Each row is a point on a landscape with many peaks, with its height.
A climber steps from a point to whichever of its 6 nearest points has the largest rise for the distance, and stops where none of them is higher. Distance is the straight distance between rows; heights are no part of it.
z_907 h=6.97: [118  66 122 136 109 104 191 176 164 137 124 128]
z_63 h=3.09: [118 135 147 128 125 126 123 115 136 108 126 115]
z_861 h=6.67: [131 159 132  53 124 103 116 148 140  97 115 117]
z_475 h=5.32: [125 111 130 187 137 145 140 100 125 143 134 121]
z_315 h=6.57: [123 140 124  50 121  90 149 158 168  99 113 125]
z_555 h=6.50: [125 150 140  86 124 117 111 134 139  97 122 119]
z_211 h=3.72: [121 114 143 128 119 118 141 133 148 109 122 116]
z_662 h=5.06: [132  95 132 178 122 128 154 123 137 138 129 119]
z_133 h=2.71: [131 194 133  83 142 145  68 104  78 109 151 141]
z_22 h=4.54: [137  43 103 167  92 119 187 202 166 190 114 145]
z_110 h=4.98: [131  84 132 168 115 122 166 144 144 139 124 122]
z_349 h=1.43: [ 98 145 123 174 162 163 104  74 103 132 133 127]
z_557 h=4.35: [121 143 145 113 127 124 113 120 134 104 126 116]
z_869 h=0.26: [ 95 160 126 150 162 165  85  76  95 121 138 134]
z_881 h=3.79: [116 100 134 114 112 105 166 152 160 110 120 121]
z_750 h=2.16: [135 202 127  76 147 149  63  98  61 110 156 150]
z_411 h=6.05: [129 176 140  82 131 129  82 118 109 104 133 127]
z_859 h=6.15: [118 123 130  74 118  97 154 153 170  97 112 123]
z_999 h=7.28: [160  74 103 230 133 158 141 110 136 206 112 158]
z_669 h=3.47: [145 199 129  61 133 131  71 120  71 106 149 134]
z_74 h=6.72: [112 102 128  93 113  96 171 160 172 107 115 126]
z_380 h=6.70: [140 171 131  49 120 107 107 147 125  95 120 116]
z_825 h=5.47: [120 133 142  97 118 111 129 139 148  97 120 117]
z_843 h=7.04: [129 164 144  78 125 120  99 130 127  97 124 117]
z_499 h=6.63: [124 145 129  57 121 100 135 152 155  96 112 120]
z_989 h=4.45: [118 122 142 109 119 113 141 139 153 104 119 115]
z_303 h=6.18: [163  69 109 225 123 150 148 127 140 199 116 155]
z_727 h=4.29: [121 111 141 153 124 124 142 121 142 119 128 113]
z_925 h=5.97: [148  86 116 215 133 148 151 111 129 181 125 138]
z_705 h=2.49: [120 189 131  95 146 153  64  95  83 112 148 141]
z_553 h=6.66: [144 183 124  34 125 101  99 153 107  97 125 114]
z_594 h=4.71: [150 199 132  50 131 123  77 132  70 102 148 129]
z_642 h=3.22: [124 184 136  93 140 146  73 101  95 108 145 137]
z_707 h=5.90: [139  97 121 207 135 143 149 107 127 166 128 128]
z_10 h=5.69: [129 109 121 201 147 153 138  90 117 159 128 127]
z_528 h=1.33: [109 155 140 140 143 150  96  93 114 114 138 124]
z_768 h=5.49: [125 164 141  97 128 130  96 119 123 101 130 121]
z_588 h=6.64: [147 189 111  14 127  84 108 166 101  99 130 111]
z_228 h=1.98: [116 175 136 114 145 147  77  94 100 111 141 134]
z_753 h=4.59: [114 126 127 182 148 149 128  86 116 142 133 119]
z_410 h=1.78: [123 200 113  85 164 167  57  84  47 111 156 166]
z_738 h=5.95: [105  79 121 102 111  95 191 173 175 124 123 130]
z_657 h=4.72: [140 187 137  69 132 130  77 123  97 104 140 128]
z_482 h=4.14: [125 173 142  99 132 135  85 109 112 105 136 127]
z_697 h=4.31: [125  78 131 147 113 110 175 159 156 134 123 121]
z_658 h=4.18: [130 185 138  85 136 138  73 110  95 106 139 131]
z_969 h=5.20: [155  68 116 209 114 139 160 143 142 186 121 142]
z_397 h=6.59: [150 191 127  36 129 110  87 148  89  99 134 119]
z_940 h=1.60: [107 178 128 115 155 160  69  83  85 116 146 145]
z_913 h=6.61: [118  51 104 137 101 100 201 195 172 164 123 140]
z_138 h=5.30: [150  73 121 202 114 137 162 139 141 177 123 136]
z_651 h=3.01: [116 154 144 121 130 133 102 109 128 107 131 119]
z_565 h=3.64: [111  67 115 119 107  95 195 181 174 139 124 134]
z_956 h=1.94: [116 192 125 101 157 159  58  87  74 114 147 151]
z_493 h=4.76: [125 102 139 163 121 124 154 128 142 128 127 116]
z_75 h=1.72: [116 158 141 125 137 141  95 102 117 111 137 123]
z_321 h=3.80: [109 126 120 192 162 163 124  76 107 145 130 123]
z_45 h=5.27: [140  88 128 187 118 129 162 132 139 150 127 123]
z_670 h=1.40: [102 152 134 152 152 154  99  81 108 123 137 126]
z_551 h=3.57: [114 134 139 165 143 144 118  91 122 127 134 117]
z_773 h=5.23: [111 115 127  70 115  91 169 160 177 107 115 126]
z_911 h=3.81: [120  83 129 131 114 106 177 160 162 123 123 126]
z_333 h=6.37: [145  91 104 225 153 163 140  89 119 191 116 144]
z_187 h=6.65: [127 156 125  46 122  96 128 155 151  96 113 120]
z_536 h=5.19: [148  68 122 191 109 131 169 150 145 169 122 130]
z_465 h=2.18: [116 140 142 140 135 138 114 103 126 115 133 118]
z_239 h=6.68: [138 172 117  29 123  90 121 161 135  97 115 117]
z_366 h=4.97: [150  55 114 189  99 130 171 174 152 183 116 139]
z_627 h=4.73: [140  50 111 169  99 118 184 185 156 175 117 135]
z_222 h=5.46: [145  80 125 198 119 133 161 131 139 162 127 130]
z_101 h=5.57: [149  83 123 205 122 139 156 127 134 171 124 131]
z_730 h=4.65: [134  70 126 161 110 118 177 161 150 146 123 125]
z_873 h=4.33: [124  96 137 146 116 117 161 143 152 123 124 119]
z_646 h=6.26: [145  91 110 219 144 154 145 100 123 181 120 138]

Write out the way that a climber takes from each point below.
z_536 -> z_101, z_925, z_646, z_999
z_366 -> z_138, z_925, z_646, z_999
z_989 -> z_825, z_555, z_843
z_211 -> z_825, z_555, z_843

Call two points neighbours if one is among the 6 nearest of the other. Go from one point of each pair to the other, from neighbour to neighbour, staying as high as possible. Name the lowest point that can't be avoided.
z_999 / z_74 -> z_627
z_843 / z_907 -> z_738
z_843 / z_74 -> z_859
